Points, in no order, along strands that fork, close into loops and pass close to each other.
Points whose rows are less than 107 apart are linked; no others are. Some points are linked to none.
sem: [ 32 -10 -20  -5  14  -7  27   4 -10   1   8  38 -23   4  42  18  -8   6
 -22  54  13 -10  -4 -12 -18  33  11 -19  27  31  15   8  -3  12  34  -5
 -36  25  13   4 -15   4 -21  16]
vekuv: [ 14   8 -46 -55   6  18 -17  17 -20  42   7  26 -14   4  -4  29  16   6
   4   5  29 -54   9  -1   7 -11 -11 -16 -12  17   5  22  33 -16   3  12
 -11   7 -32  -6 -20  24   7 -17]
sideb: [  3  25   5 -13  -6  21 -37  -4  25  12 -13 -12  29  11  13   8   4   2
  -6 -52 -11  17 -27  -7 -18 -28  12  -4 -18 -25  -6 -42  -8 -32  20  -2
  35   2 -25   2  15  10   1 -22]
baves: [  8 -13 -12   3  11  11 -43  47   7  -1  -6  -5 -11 -21   7   1  14  22
  -5   7  21   5   1  -2   8 -44  17  -9  13 -28  -6   5  20 -27   0  20
  -4  47 -15   5   5 -15  22   1]
vivi: [-21  28  15  32 -43   1  -5  26  22  -1 -17 -33  23   3 -31   8 -19  13
 -18  -4  26 -41  -3   4  33  -1   6   9   7  16   3  29   5  -4  12  -7
 -33 -18  51 -19   9  17  18 -19]
Kisi: [ 18  -6  -9  65  -5 -11  20  36  -1   1  11  28  31  16 -13  -5 -34   4
   4   3   0  16   6 -16  15  14   6  -7  33   1  12   0   1  14 -19  18
 -30  32  56 -29 -18   3 -13   6]
semos: [ 13 -42 -24   8 -18  -6  -3 -14 -34 -27   7  -2 -10  21  16 -10 -14  -8
   7  19  10  13   8 -16  27 -28 -11  -1  28 -13 -19  21   2 -11 -61  28
   4 -15 -18  -9  14 -36  37  11]
kubep: [  5  -1 -32  -5  -1 -22  24  -8   3  -8   0  19  15  27  21   9  -5   3
  -4  40  -5 -10  23  26  -5  59 -22  11  30  10 -18  23 -28   3  12  37
 -18  -2  38 -19  -3   5  10 -35]
fud: [ 25   0 -39 -43  16   3 -14  10  -7   3  19  30 -30   1  14  17  25  12
   1  43  30 -37  21 -15  -9   5   6 -16   6  14   2  27  19 -32  -3  25
 -18  24 -32  -4  -8  -4   6 -12]
muf: [ 26 -14  -6  10  16  -3   2  42 -18  -4  11  22 -18 -17 -16   1   0   5
   0  20   5  16   4  -1  -4  -4  14 -18  21  -2  13  -3  23   7  -1  -4
 -29  49  -4   7 -11  -1 -31  33]
Geg: [-43  14  32  -2  17 -28   5   8   1  -4   5 -20   0   9 -33 -25  13  -4
  39 -42 -33   4  16  30 -18  39 -13  20  -9  15  24   6 -25  18  12  16
  20   3   6  11   6   1  -3 -28]
Pob: [ 52   8 -25   6  14  12  36   1  -5  20   4  42   9   7  28  13 -13 -12
 -24  41  23 -37  10 -24 -23  33  26  16  32  25  19  22   1  -2   8  13
 -45  18   7 -15 -24  26 -20  -4]
gavos: [ -1   7 -46 -32  14 -19 -19  -5  -2  -1 -28  26 -24 -21  49   8   7  35
 -25  15  31  -8 -37 -41   8 -26   3  -4   6   1 -17  -1   7 -10  20 -12
   1   6  -3  25   5   1   7  19]
Batur: [-18  -5  -5  -7 -11   0   0  23 -21   0 -15 -31   9 -32  10  10   6   6
  13  21 -11  23   7  20  20 -18 -24 -22  -2 -26 -26   8   6  -8  18 -10
   1 -26  39 -26  -5  19  21  -3]
Nul: [  2 -20   6  44 -34  -5   7 -14  21  -4 -11 -11  76  28  22 -11 -26  -8
 -19  -6  34 -26 -20 -25   9   7  47 -12   5  14  14 -14 -25 -29   9  13
 -21   7  29  -2  -8 -26   3 -32]
Lufo: [ 43  -8 -15  -4  25  -2   8  23  -4 -10   1  35 -10 -12 -29  21 -16   6
 -13  36 -12  35   5  17 -15   1  -2 -23  28 -36  -4 -19  11  19  15  -4
 -25  40  14  -7   8   9 -25  29]
fezab: [  8 -14  -4  -1   7 -18  19  -5 -13  -9  27 -10   8   4  24 -14  18 -13
   4  31  16 -27  36  12  -6  36  13   3 -10   6   3  12 -23 -32 -16  35
   0   7  -3  14 -21 -17  -5 -26]
gilet: [ -8   0  49  19  21 -11   1   0  26   3  15   7 -18   5 -42 -30   3 -11
  37 -45 -21  11   6  23 -12  32  -2  21 -11   8  19   6  -8   7 -12  12
  27  28 -16  18   9 -22 -18 -12]
pur: [-35 -28  19  31  16 -25  17  -3  52   1  -2   5  -4  14 -17 -31 -22  12
  20  -1  12   2  -2 -23  18  23  12  22 -15  17 -12  37  -5  -8 -10  19
  15   9  24  13   1 -41   4 -14]
Garef: [  0  -8  21  -3  -9  -6  12   3 -47  -1   8 -35   9 -27   5   0  18 -25
  29   4 -27  34  23  10  -2 -12 -19  -6 -22 -26   0 -14  -5   8 -11 -14
  33 -25 -11  -2 -13   1  -2  19]
dipof: [ 34  -2 -16 -23  16   9   8   1   6   0 -13  29   9  -6  36  21   1  11
 -22  23   7  -1 -14  -7 -14  -7  24 -10   2 -23 -13 -19   9 -24  31  15
 -22  19  -5  -8 -11  -3 -16   9]
vaku: [  3  -5 -38 -38  -3 -16 -10  32 -28  21  -8  18 -33 -54  -2  21   3  12
  -3  24  22   1 -19 -20  24 -28  -9 -32   3   1   1   5  45   2   6 -37
 -10   8   3  24   2  30 -15  37]
fum: [-24   5  13 -29   6  -2   4 -26  -2  14  11  -9  21   5  27  -5  11  -1
  15 -16 -19   7 -19   6 -27   6  -1 -18 -21  18  11 -43 -13   9  43 -42
  31  -7 -24  14 -24  13 -17   2]
masap: [ 33 -28   1 -28  13 -11  -6 -19  -1  -8  -8  13   3 -14  33  14   6  -1
  -1   4 -25  32 -14   1 -18 -22   2 -23  -7 -40 -11 -55  -4 -13  16   2
  27   6 -34   6  -9 -36  -2  11]
kasi: [-10 -10  33  14 -11   1  -3   4 -23  -6  12 -61  13 -26   4  -6   1 -34
  31 -10  -9  44  18  -2  10 -24 -18   5 -32 -23  -4  -2  -4 -20  -8  -3
  36 -40   5   2   7  -6  16 -11]
buko: [  9 -17   3 -20 -36 -19  19 -17 -51  -7  11  -9  27 -19  25  11   6 -13
  13   7 -12  12   0   9  -6  -7  -2 -46   7  -8  17 -51 -19  17  18 -15
   8   2  -3  -3 -24   4 -26  27]
resa: [-42  15 -28 -19  -7 -12 -28   0  -6  23  -4 -12 -30  -9  10 -10   6  28
  -4 -22  22 -21 -26 -21  19 -19   0  -4  -9  40   6  25  21  -8   7 -37
   2  -8 -17  25  -1   5  14  -4]
Kesip: [  5   3  15 -11 -23  21 -25 -20 -26   1  25 -28 -25   5   3  -3  13 -25
  -4 -29 -10   5  -1   6  -3 -33 -11 -10  -8   3  -2 -19   9  10 -31 -21
  15 -22 -48   0  13  -5   6  19]
ravem: [-21  38   5 -21 -21  15  -4   7  -2  35   5 -25  20  -9 -39  12  17 -10
  13 -36   7 -46   6   1   6 -10  -9   0 -33  18  13  22   3  16   7 -12
   8 -35  -5 -17  -8  47  -5 -16]
guvi: [-22  10 -10 -30   0  15 -35 -28 -11 -10 -20 -21  -1 -12  34   1   2   9
   3 -18  -3  20 -17 -18  -5 -48 -12  10 -14 -29 -23 -10  -4  -7   7 -11
  32 -40 -25  10  13   4  25   2]
kof: [-10  17  33 -15  30   7   8 -25   1   8  13   3  -7  -8   0 -11  15 -14
  12 -23 -23  10  -4   7 -19  12 -12   7 -32   4   4 -23   4  15   1 -34
  32 -16 -24  16 -15  10 -24  16]
lur: [-15  14  21  25  -1 -33  35  -3  -6  17   4  17  57  18 -35 -16  -9 -13
   8 -22  -6 -28 -13   4 -14  44   1  16   2  32  51 -18 -39  22  -2  30
   3   1  23  11  -8  15 -14 -10]
zuzif: [-24   6  25   7   0   4  17 -37  19  -3  -8 -17  36  19  20 -17 -13  -1
  -2  -7 -16   8 -27   4 -21  17  -6   1 -16  21  -2 -37 -31  12  34 -40
  25 -19  -4   0  -7   3   6  -2]
zasab: [  4   9  -4 -45  32 -16  19   0 -21  20   0  30 -19 -33 -16  16  24   1
  22   9 -24  -5  23  21 -22  35 -27   8 -20  -9   0   5   1  29  21  -2
   6 -11 -11  10 -17  31 -30   2]
doke: [ -4 -11  46  29  11  -4 -34   5  38  -8   6 -36 -20  -7  -9 -17   7 -11
  11 -41  -3  32 -17  -5  -1 -21  -4  21 -17  -8   4   1   5 -27 -17  -3
  42   1 -27  33  32 -47  13   2]
losal: [ 19  24   7 -23  45  -1  15   9  -9  14 -18  39   4 -12 -40  21  11   5
   9   3 -34  23  20  38 -35  31 -19  17   2 -34   1 -23   1  16  16  -1
  20  10  17   9  -3  39 -45  -5]
Zigez: [ 38   2  14  12  18  21  29 -18  13   3   1  35  35  32  -1   4 -13 -18
 -25  -2  -1 -21   9  16 -32  21  17  20  16 -18   8 -29 -26   9   1  34
 -19  12 -11 -25 -13  15 -22 -19]
fudab: [ 22 -35  -4   1  16   7  27 -43 -14 -29  -1  21 -13  27  29 -14 -16  -1
  -1  18   3  18   0 -21   7  -7   1  12   1 -15 -23  10   6 -12 -40  27
   4 -25 -31  -2   1 -36  17  20]
sogo: [-16  23  -1 -15  -5  17   9 -15 -13   2 -15   6  19  -7 -26   6 -14  -2
  33  -1 -30  33  -7  -3   3  -8 -20  17 -27 -14 -16   3  25   6 -10 -31
  34 -56  21 -16  -6  50  -9   5]
Kuvob: [ -3  -8  26  37  -1   3  47 -45   6 -18   0  -5  17  31 -12 -23 -20 -10
  -2   5   1   0   2   1  10  29 -13  21 -14  14  -1  10 -25  19 -18   7
  -8 -31  20  -5   5 -25  14   5]
ziti: [-22  19   5  12 -33  16 -26  -5  19  -4   9 -24 -18  28 -30 -12  -3  -1
 -20 -44  23 -37 -21  -9  10 -17  20  -1   5  39  28  16  -1   9 -14 -15
 -24   7 -15   5  27  -8   5 -10]
luvo: [ 38  20   1  -9  41  22  17  10   6  19 -12  45   4  -9   0  18   0   5
 -22   9   0   2  -2  -7 -17  10   9  12  -9 -16 -10 -27  27 -10  19  -5
  -7  21  -1   6 -15  15 -38  16]
Pelad: [ -5  20 -21   1  15  36 -49   6  23  -6 -13   9 -28  14   6   0   7  25
 -36 -20  25 -23 -18 -15  -1 -32  29   9  18   3   8  12   8  -7   2   8
 -28  27 -20   8  15  13  13  -8]
Lupu: [ 36  29  -5  21  16  18  30  31 -19  28  -4  15  15   4   3  24 -12  -7
 -25  14  19 -30   7  -6 -11  26  23  10  25  24  33   7  -6  24  19  14
 -62  26  12  -3 -24  32 -29  14]
Val: [-24   9 -10  -4 -21  15 -23 -11  -4  -7  25 -16 -44  27  -6 -13  10   8
  -5 -15  -2 -24   6  10  -1   1   9 -12  19  39  19  17  -1  15 -11  -5
 -18  21 -30  -7  12  -6   8  -4]
vunu: [-13   2 -13 -19  -8 -23  13 -14  -6 -18   7   4 -12  20   9   2   9   9
  10  19 -19   3  22  42 -10  43 -18  -9  22  14  -5  -1 -28  30  30   8
  -5   2   9 -17   2  -1   8 -12]
poku: [-16  51  24  34 -34  -6  20  11   8  12 -19 -29  44 -12 -38  16  -1 -13
 -16  -5  12 -42  -5  15   8  13   7  15  -6  17  15  15 -22  30  21  -8
 -26 -31  46  -9  -1  40 -11  -8]
gav: [ 10   9   7  21  -1  27 -11  -3  12  -7  -2  16   4  15 -25  -8 -29  -4
 -16 -34  -4  10 -22 -23   0 -20  15  11   4   2   5 -15  21   2 -39 -14
   2   3  -6  -4   9   9 -19  24]
Zim: [-11  22  17 -11  26  18 -14 -38  15  10  -6  -5  -1  -4   2  -7   3 -11
  15 -35 -21  31 -22 -15 -16 -13  -6  12 -43  -7   2 -18  15  -9  -7 -45
  58 -34 -17  23  16   6  -7   3]
Reve: [ 24 -11 -11 -28   7   6 -27   2  17  -9  21  14 -37  13 -13  11  18  -7
   7   8 -12   9  19  26 -14 -15 -21   2  11 -21 -24  -3  12  -2  -8  33
  13   8 -41 -21  21 -20  27 -20]
vum: [  5 -18   4 -17 -15  -6 -23 -23 -11 -14  26  -3 -40  19   4 -10  14 -23
  21 -12 -25  18  10  11 -10 -10 -21  -2  -2   2  -5  -3   1   9 -20   6
  26  -9 -58  -7  18 -31  28  -1]
Lutir: [  0 -22  48  52   4  16  13  -5  10  -5 -14 -29  58   1  -8 -10 -16 -20
  -1 -20   2  31 -12 -17   9 -11  18  -2 -22 -29  -1 -25 -16 -31 -20 -17
  24 -24  45  11  11 -29  -7  11]
vevi: [ -2 -13  14   4  16  -2  12  -2  13 -22   8 -10  -4  18   7 -13  18  -7
   7  10 -22  15  31  42 -12  27  -6   4   5 -12 -18  -1 -30   1  15  27
   1   9  -4 -11   9 -25  17 -17]
lurup: [-17  11  -8 -18 -17 -14   9   8 -22  12  10   4 -44  -6 -30  -2   2   4
  22  -2 -15 -15  14  12  16   8 -28  -6  10  13  10  20  18  30  -6 -14
  -7  -3   2 -10 -15  23  -8  10]
Givul: [  9 -15  14   9  22  10  48 -37  -6 -18 -11   9  -1  20  26  -4 -16  -6
  -4  24 -10  18   2 -11   3  19 -21  16 -12  -6 -17  10   1   3 -24   5
  -5 -37   1   4  -3 -14   3  25]
Ripib: [-14  20  -4 -15  10  13 -39 -37  31   5 -25  -2  10  10  14  -6  -2   9
   8 -46  -5  14 -36 -28 -10 -25  -3  25 -30 -20 -18 -24   9 -22   8 -16
  52 -28 -24   9  25   9  17 -15]
moge: [ -8 -30  30  61 -15 -14  14  -5  24 -14 -11 -16  50   8  15 -21 -31  -7
 -13 -14  26  -3 -18 -27  18  -7  32 -10  -3   3   2 -18 -25 -25 -10 -11
   6  -7  46  14   2 -36   2   1]
betu: [-33  -4  19  10   8 -25  14  17  15  10  -5  -3 -13 -19 -18 -15  -3   7
  32  -7   4  -3   7  -7  23  19  -5  19 -22   4  -1  35  19  -9  -7   8
  12   1  22   9  -9  -9  -5  -9]
kifav: [  2 -19 -24   0  27   0 -25 -12  22 -26   7  23 -32   7  31 -17  12  23
 -14  27  19   2  -2 -32 -13 -12  20  -2  10  14  -3  18   0 -18 -24  20
   8  26 -38  14   4 -38  13   0]
zaso: [ 14  30   1  -1  10  34   6  11   2  21 -10  24   2  -8 -36  13  -8   1
 -14 -12 -13   5  -7  -5  -7  10   5   7  -7  -6   3  -9  36   8 -25 -27
  -6  11  11  10 -10  31 -48  32]
ral: [  2 -15  15  -2  10  -1   9 -22   9 -16  13 -20  -6   9  24 -16  19  -4
  -3  21  -2   3  31  17 -10  21  -3  10 -28  -1 -20  12 -18 -26  -2  25
  26 -15 -14  13   6 -40  27 -23]
peb: [-46  -7  24  14  11 -36   9  14 -11   5  10 -43  18 -14  -9 -29  18 -10
  41 -11  -5   4  17  20  -1  30  -8  15 -18   7  20   4 -30   4  29   5
  23 -13  29  16   0  -4  11 -35]
dobu: [ -3  13  22  28  -1  20 -30  14  18   1  22   2  -7  18 -24 -13   1  -4
 -11 -49  10   0 -21 -11  -1 -25  34  -5   2  25  28  -8   9  -5 -19 -15
  -5  34 -33  18  13  -9 -18   4]
seku: [ -7  14   8  35 -31  20   0 -10  24 -24 -18 -40  15  17  -7  -2 -15  -2
 -38  15  20 -23  -2   5  15  -9  14  18   5   5 -20  30 -14 -11  -2   3
 -31 -35  35 -14  29  -7  30 -21]
Notip: [ -1 -27 -11  22 -40   8 -13 -10 -13 -23  23  -8 -14  27  -3 -15 -15  -1
  -5 -10  24 -12   5 -21  29 -39  14  -1  23  13   7  10   6 -16 -60  19
   7  -2 -18 -13  15 -26  23  -5]
vul: [-37   4  23  11   3 -13  20  -9  22  -2 -10 -32  22  -8 -16  -7   2  -7
  17  -1   9   1   5   7  22  19  -8  29 -34   8  -7  25  -3  -8  15   0
   8 -37  36   1   3 -10  10 -34]
toze: [-14 -14  -7 -23 -22 -28  -3  20 -38  -1   4 -39 -24 -46   7   9  21   0
  32  57 -11  22  28  22  17 -10 -38 -22  -2 -13  -3  20   1  18  25 -14
   5 -26  11 -11 -13  17  23   2]
kizo: [ 35  -3  19   1  44  10  19  -3 -12  10  12  42  15  12 -20  20   8 -15
 -11 -15 -25   9  23  31 -36  23  -2  17  10 -36  -4 -36 -18  16   0  28
   3  20   1  -9  -5  10 -35   2]
renof: [-12  -3 -17 -30  15  -3  -3 -10  -8  -7 -29  17 -12 -13 -19   8 -11  11
  38  11 -17  32 -10 -10  21 -19 -29  17 -25 -21 -32  18  38  -4 -12 -14
  37 -35  -1  -4   4  20  10   7]
Vel: [ 12  -7  -5   1 -40  -3  23 -12 -40  -2   6  -8  32   8  34  14 -12  -4
 -12  10   2  -6  11  -3  -3  -3  15 -23  15  -5   4 -33 -17   2   0  15
 -16  -2  13 -26 -22  -1 -12  20]
kot: [-19  -3  -6 -21 -22 -11 -10   5 -31  -4  12 -41 -43 -22   2  -2  21   7
  20  43 -14  -8  41  32  16  -1 -32 -10  -7  -2  -8  39   5   6  -7  -6
   3 -26 -15  -9  -6  -9  31  -9]
Gaf: [-10  -4  39  28  12   4  42 -43  20   2  -5  17  31  26  -1 -14 -27  -2
  -1   3 -19  -4 -21   4 -22  43 -22  14   0  19  13 -24 -23  28  -3 -22
  -2 -15  10   6 -14  10   2  18]
ril: [-24  24  -6   7   3   3  12   4  28   2 -33   1  14   8 -10   5 -22  17
   6   0 -25  25 -10  10   2  20 -18  20   0  -6 -22   0   8   7  29 -15
   8  -5  40 -13   2  25   2  -8]
zesi: [-11 -30  -7  16   4 -15   6  27   9  -8  -8  -8 -22  -5  21  -4   2  15
  -8  42  -4  26  11  12  15  12  -2 -16  23 -16 -23  20  -2   1   8   8
 -20  22  38  -1  -3 -27  17   6]
Kufun: [ 30   0 -26 -11   0  -6  14  18  -3  -6   2  44  -5  17 -11  24  -7   6
  -6  19  -3  13   9  24 -17  14   2 -17  42 -14 -12 -22  -2  28  27  15
 -36  30  17 -32   6  23 -19  -2]
rok: [  8  13 -15  27   7  22 -28  10  43 -11  -5  24  -4  21 -18 -10 -24  20
 -34 -11  19 -18 -11 -24  10 -22  34  25  23  11   1  26  14  -2 -17  17
 -43  18   1 -14  20  16   4 -23]
bal: [ 28 -20 -28 -45 -18 -21   1   0 -25  -9  10   9 -15 -20   7  24  22  -1
 -11  52   6   1   7  13  -9  -9  -7 -35   4 -22  -8 -15  -6  12  25   4
 -14   5 -23  -4  11   6   1   5]
mas: [ 16  -2 -19 -30  20   3  19 -28   8  -3   7  41 -34  16  26  12  -1   7
 -16  38   4 -22 -14  -8 -18  33  -5   3   1  31 -10   8   4  15   6 -18
 -17  -1 -23   9  -7  -5 -13   3]
Von: [-21  27   3 -12  13 -22  28   6 -26  26   0   3  29   6  -7  -8  12  -1
  -4 -16  -1 -33   2  14 -18  49  -3  17   1  42  46   4 -32  29  11   9
 -10  -7  -5  22 -16  24 -22  -8]
kazer: [ 20 -12   3  34  14 -23  28  50 -13  16  -4  36  18 -14  -4   2 -16   9
   7  12   7  17  10 -13  10  22  11  -9  25   8  20  -8   9  -1   0   3
 -18  51  38   4 -33   9 -37  18]
gem: [ 29   7  -8  21   5  14   4   8   4  -2  12  20  18  36  -5   6  -9  -7
 -26   9  -2   0  14  18 -21   4  21  -4  36   2   3 -14 -22  16  14  26
 -42  36   9 -38  -7  14 -13 -15]
Bis: [  7  25 -10  19  -7  13  -5  22   5  -3 -11   6 -28   2  15   9 -24  24
 -46  20   6   1 -13 -15   8 -11   9   4  34  15  -1  27  16  14   5 -17
 -50  10  36  -5   6  25  -4  17]
bib: [ 15   3  -2  25 -31  15  14 -14   2  -4  -8   0  42  23  21   0 -28  -9
 -25   2  12 -22 -18 -15   5   1  25  -5   9   3  -9 -20 -13 -10  -5  14
 -20 -11  21 -22  -5   7   1  -3]
Bop: [ -1  28 -18 -31 -21  19   2  27 -17  35   2   3  14   1 -20  21  18  -4
  11 -12  14 -46  17  26  11   2  -5  -6 -12  20  14  13   5   4  12  18
  -9   3 -20 -16 -14  37  -9 -14]
mada: [-15   2 -19 -31  21  -1 -23  -7  -2   2 -11  30 -38 -10 -29  -3  -4  13
  27 -13 -22  28 -25 -14   7 -17 -22  15  -1 -14 -15  11  44   6 -36 -24
  39   2 -18  22  11  -2  -5  23]
kamer: [-45  16 -10 -12 -25  -7 -29  12  -8  14  11 -39 -30   4  -8 -13  18  18
  12 -23   1  -6   1  13   7  -9   4 -19   3  39  16   5   0   4  27 -24
   0  16 -21  -2  -5  -2  15 -15]
vemum: [ 26 -42 -12 -16  11 -11  12 -21  10 -16  -5  24  11   0  45  11   1   0
  -9  38  -4  22 -10   1 -15   6  15 -29   8 -24 -19 -38 -17  -4  33   9
  -4  20   2  -5  -9 -32   0   2]
Zaku: [ -3  48  20   6 -23  27  17  -5   1  24  -6 -10  33  -6 -56  13   1 -25
   6 -29  -9 -31  -2  -4   6  -7  -5  15 -33   3   9   8  12  20 -27 -10
   6 -40  18 -11   2  48 -30   8]
gumo: [  1  -8  -4 -16 -22 -27  16  -9 -55 -17  10 -18  16 -29  -2  10   4 -18
  37  24 -36  45  23  22  -8   1 -34 -33  -3 -27  -2 -36 -23  35   5 -16
  22 -28  -4 -18 -15  13  -8  22]
zigo: [ -8  32   2  41 -28   4  -3  27  15  -4 -26   0  10   3 -13   4 -42  19
 -30 -14  10  -9 -20 -18  34 -10   6   9  22  13   1  23  16   1  -8 -17
 -35  -7  49 -11   8  22   8   4]
vumuk: [ 21   0  -9  -6  10  23 -28  39   5  11   8  -3 -18 -10   2   4  21  13
 -11  30  30 -20  27  16   6 -14  17  -4   8  -8   1  26  17 -34  -2  40
 -22  35 -18  -4  -5  -8  21 -21]
sived: [ -5 -22  30  26  -4   6   2  11   7  -1   3 -48  40 -12   6  -6   9 -25
  11 -30  -2  21  17   6  14  -8   1   0 -32 -35 -13 -15 -20 -30   1   7
  22 -18  31  -2  16 -25  17 -24]
Tetu: [-32  21 -25 -36  17  -5 -40  20   9  18 -14   0 -46 -34  16  -5  16  35
  -7  -5  26 -31 -16 -21  27 -29 -19   2 -12   6   0  45  33 -20  -7 -13
  -3  -6 -12  21  -2   6  28  -4]
dek: [ 11  -1 -19 -53 -17  19 -26  -8 -13   1 -10  -4  -6 -22  11  26  26   0
   6  -1 -11  12  -4   3  -3 -48 -19 -23 -13 -34 -22 -11  14   5   8 -10
  29 -31 -27 -15   2  23  14   7]
feve: [ 13  36 -12  17 -22  17   6  30  -7  22  -7 -11 -11   4  17  24  -2  11
 -43  18  28 -33  -2  -5   4  11  28  -3  26  43  27  30  -5  10  21 -19
 -60  19  17  -2  -8  35  -9   5]
noru: [ 17   7 -16 -42  10 -22  15  17 -27   5  11  15 -32 -29 -11  19  24   5
  -5  38  -7  -8  28  31 -17  23 -11 -15   8  -4   7   6  -2  35  35  -2
 -27  11  -7   3   3  25 -19  19]
tinon: [-15  12  15  29 -16  10  -3 -15  52 -16 -16 -12  36  33 -26  -1 -16 -16
  -7 -22   5 -27 -24   6   2  -4  15  28 -11  15 -12   1 -14  -6  14   5
  -2 -21  22  -5  33 -14  16 -24]
Gima: [ -8 -18  13  19  -4  -3 -42  27  19 -10   4 -36 -10 -15  13 -14  18   8
  -8 -11   5  18  -1  -5   5 -30  10   6  -2 -16  -9  -4   2 -27  -9  18
  20  31 -16  13  11 -44  29 -14]
Nipi: [ 21 -40 -14 -23 -18 -16 -17   6 -21 -12  -6  -9   6 -34  38  13  11  -6
  -3  11  12  17  -5 -22   4 -40  19 -32   9 -37  -4 -30   1 -29   3   7
  15  13 -15  12 -12 -35   1  10]
dide: [-22  20  -2  20  -8  10  -8  -7  59   0 -23   0  14  25 -11  -4 -21  19
 -15 -15 -11  -5 -28  -1   0  23   9  34   0  14 -15  12   1   4  34  -6
 -17   3  22  -3  10   9  13 -24]
dineb: [  1  -1 -14  -7   7  18 -28   9  -8  -1  -3  18 -32 -12 -16   0  -5   6
  -7 -10   1   2 -12 -21  15 -39  -3   4  13 -11  -9   4  36   4 -44  -8
  -2   1 -17   4  13  16   0  32]
mopu: [-33 -13   6  12   0  -3 -13   0   9  -8 -26 -21 -15  15 -34 -17 -21   9
  45 -28 -18  39 -21 -17  22 -16 -17  23  -7 -16 -13  22  18  -8 -26 -14
  38 -15  11  15  26 -19  20  -3]
Bon: [  0 -14 -54 -22  24 -13 -28 -26  -2 -11  -2  31 -48 -11  41  -7   3  31
 -14  21  32 -16 -25 -44   3 -12   5  -3  16  17  -6  24  12  -9 -18  -8
  -7  18 -23  32   9 -13   9  22]
zap: [ 11 -29 -15   1  -2 -37   8  39 -32  -4  18  -7   1 -14   3  -5  18  -4
  18  32   8 -16  48  27   3  27 -11  -2  19  -3   7  18 -16 -18 -18  47
  -2  22  18  -2 -21 -13   3 -13]
Vem: [ -7   9  -2   0 -20 -16  18  18 -17   0  -8   4   8  -6 -12   4  -8   6
  11   7 -16   5  14   9  18   6 -23  -6  12  -5  -7  -5  11  11   4   2
  -8  -7  39 -23 -14  29  -6   7]
kenot: [-13 -19  16  29  13 -16  18 -19  50   1  11  28  31  37 -16 -28 -27  -5
  16 -11   8 -13  -3  -1  -8  40  12  19   1  28   4   4 -20   4  -5  24
  16  16   6   5   0 -14  -8 -24]
ligir: [ 19  -5 -31 -49 -12   4 -15  -7 -25  -2  11  -1 -25 -29  23  24  18   0
 -12  47   7 -24  15   3   0 -30 -17 -28  -8 -17 -17  11  10  -7  -1  -3
   1 -29 -31  -2   4   0  19   8]
Tugi: [ 20 -15  13   3  23   6  -7   8  11 -18   9   4 -23   2 -15  10  19 -13
  15  -1 -29  37  29  42 -13   7 -21  18   3 -44 -25   2  -1   4 -10  28
  11   5 -18 -13  18 -30  19  -5]
Zad: [-13 -33 -16  16  -7  -7  -2 -10 -12  -8 -33 -12  39   2  23  -4 -22   3
  16 -13 -13  42 -18 -21  23 -17  -3  -8   6 -33 -28 -23   0 -24  -8 -14
  30 -15  36   4   1 -13  18   5]
Bur: [ -1  15  -7   5  32  21 -21 -15  50  -1 -11  10   4  28  22 -15   3  11
 -35 -20  23 -18 -34 -28 -17 -11  35  20 -19  18   0   3   0 -21  15   7
 -10  20 -27  20  10 -15   4 -20]
puf: [  6  -5  32  19  18  17  -7   1  27   4  14   5   6  15   5 -13   5  -6
  -9 -28  13   0 -16  -8  -9   1  32   6 -14  11  16 -22  -5 -17   9   6
   3  32 -31  12  -2 -22  -5  -5]
Zud: [-30  22 -12 -27   5  15  -4 -20   0   4   0 -19 -56  -9   8   6  16   9
 -20  -7 -18   3 -18   5  -7   7 -12 -24  -2  23  -5   6  10  33  16 -49
 -10  -6 -17  11   1   9 -10  28]
nalut: [ 21   0  29  -2 -26  11   3 -13 -31   7  36 -19   4 -14  13   0   7 -33
  -7 -34  -1  -8  14   0 -10 -18  12 -15 -13   1  20 -37 -10  -7 -21  -1
   5  -1 -35   4 -16  -6 -24  24]
lide: [-25 -23   7  38  -6  -1   1   9  31  -4  -9 -44  30   0 -12 -11   5 -20
  18 -20  12   4  18  11  19   6   3   5 -26  -7 -19  13 -33 -20  19   6
   6 -23  59  -3  28 -29  37 -45]
kap: [ 12 -28 -28 -14   4 -15 -12 -18  -1 -14 -30   2   3 -32  63   8   1  26
 -19  14  29  14 -25 -35  14 -33   9  -8  -1 -38 -24 -15  -3 -33   0  12
   4   0   2  17  -5 -23  18  14]
Terik: [ -2  -3  25  50  -8 -15  19  -2  25  -8  13  22  56  27 -38 -20 -23 -21
   7 -31   0 -11 -10  -4  -6  22  10   3   6  21  19  -9 -25  10 -15  21
   6  13  31 -11   1 -13 -13  -5]
teg: [-40   9  21 -10 -29 -19  -3   7 -33   6  13 -44 -37 -22 -32 -15  15   6
  29  -4 -24 -10  34  24  12   8 -29 -14   4   8  27  32   7  38 -13 -16
  -4  -6  -3  -8  -5   1  14   7]
kibeg: [ 19   7  30  11   5   8   3  18 -10  15  15  -4  26  -4 -11   0  11 -29
   1 -36   7 -20  18  14  -8   5  23   4 -18   6  32 -23 -13 -15  -5  12
  -2  21 -26  11 -13   4 -30  -2]
Luf: [ -7   7  -8 -34  20   1  23 -28  13   4  -7  29 -27   5  16  11  -4  14
 -16  13 -14   2 -27   0 -17  29 -19  -3   2  23  -7 -10   5  35  32 -45
  -9 -10 -10   8 -14  13 -13  32]
nes: [ 21 -20  -7  14 -30  11   0  -1 -27 -15  34 -10  -5   7  12  -8  -1 -12
  -7  13  33 -25  19 -22   9 -15  23 -13  19  16  21   2   1 -23 -51  15
 -20   5 -13 -17  -9 -14  -5   1]
Sugi: [ 11  -1  56  24  10 -13 -17  -2  18  10  25 -32  -6 -15 -34 -14  12 -34
  41 -38 -25  35  11  11  -6   7 -13  13 -18  -1  18   0   8  -5 -25  -5
  50  -1 -19  18  23 -23  -7  -2]
bezul: [  9 -17 -40 -28 -21   0 -34  24 -25  -3  -7  19 -34 -32  -9  16   6  12
 -10  11  10  -6 -15 -14  22 -44 -15 -31  31 -13  -1   2  31   4 -17 -20
 -11   8 -16   1   9  23  11  37]

How many points has the smallest loop of links through each point below? Write none if it is on no loop.
resa | none
Batur | 6
Givul | none
Lutir | 10
vumuk | none

A piece is all that can be reached along the links. How many separate loops has the piece of each point below (a circle has one, a figure eight two, a Y none), and how many tips (points with one link)?
nalut | loops 0, tips 7
Zaku | loops 1, tips 2
nes | loops 0, tips 3
kot | loops 1, tips 2
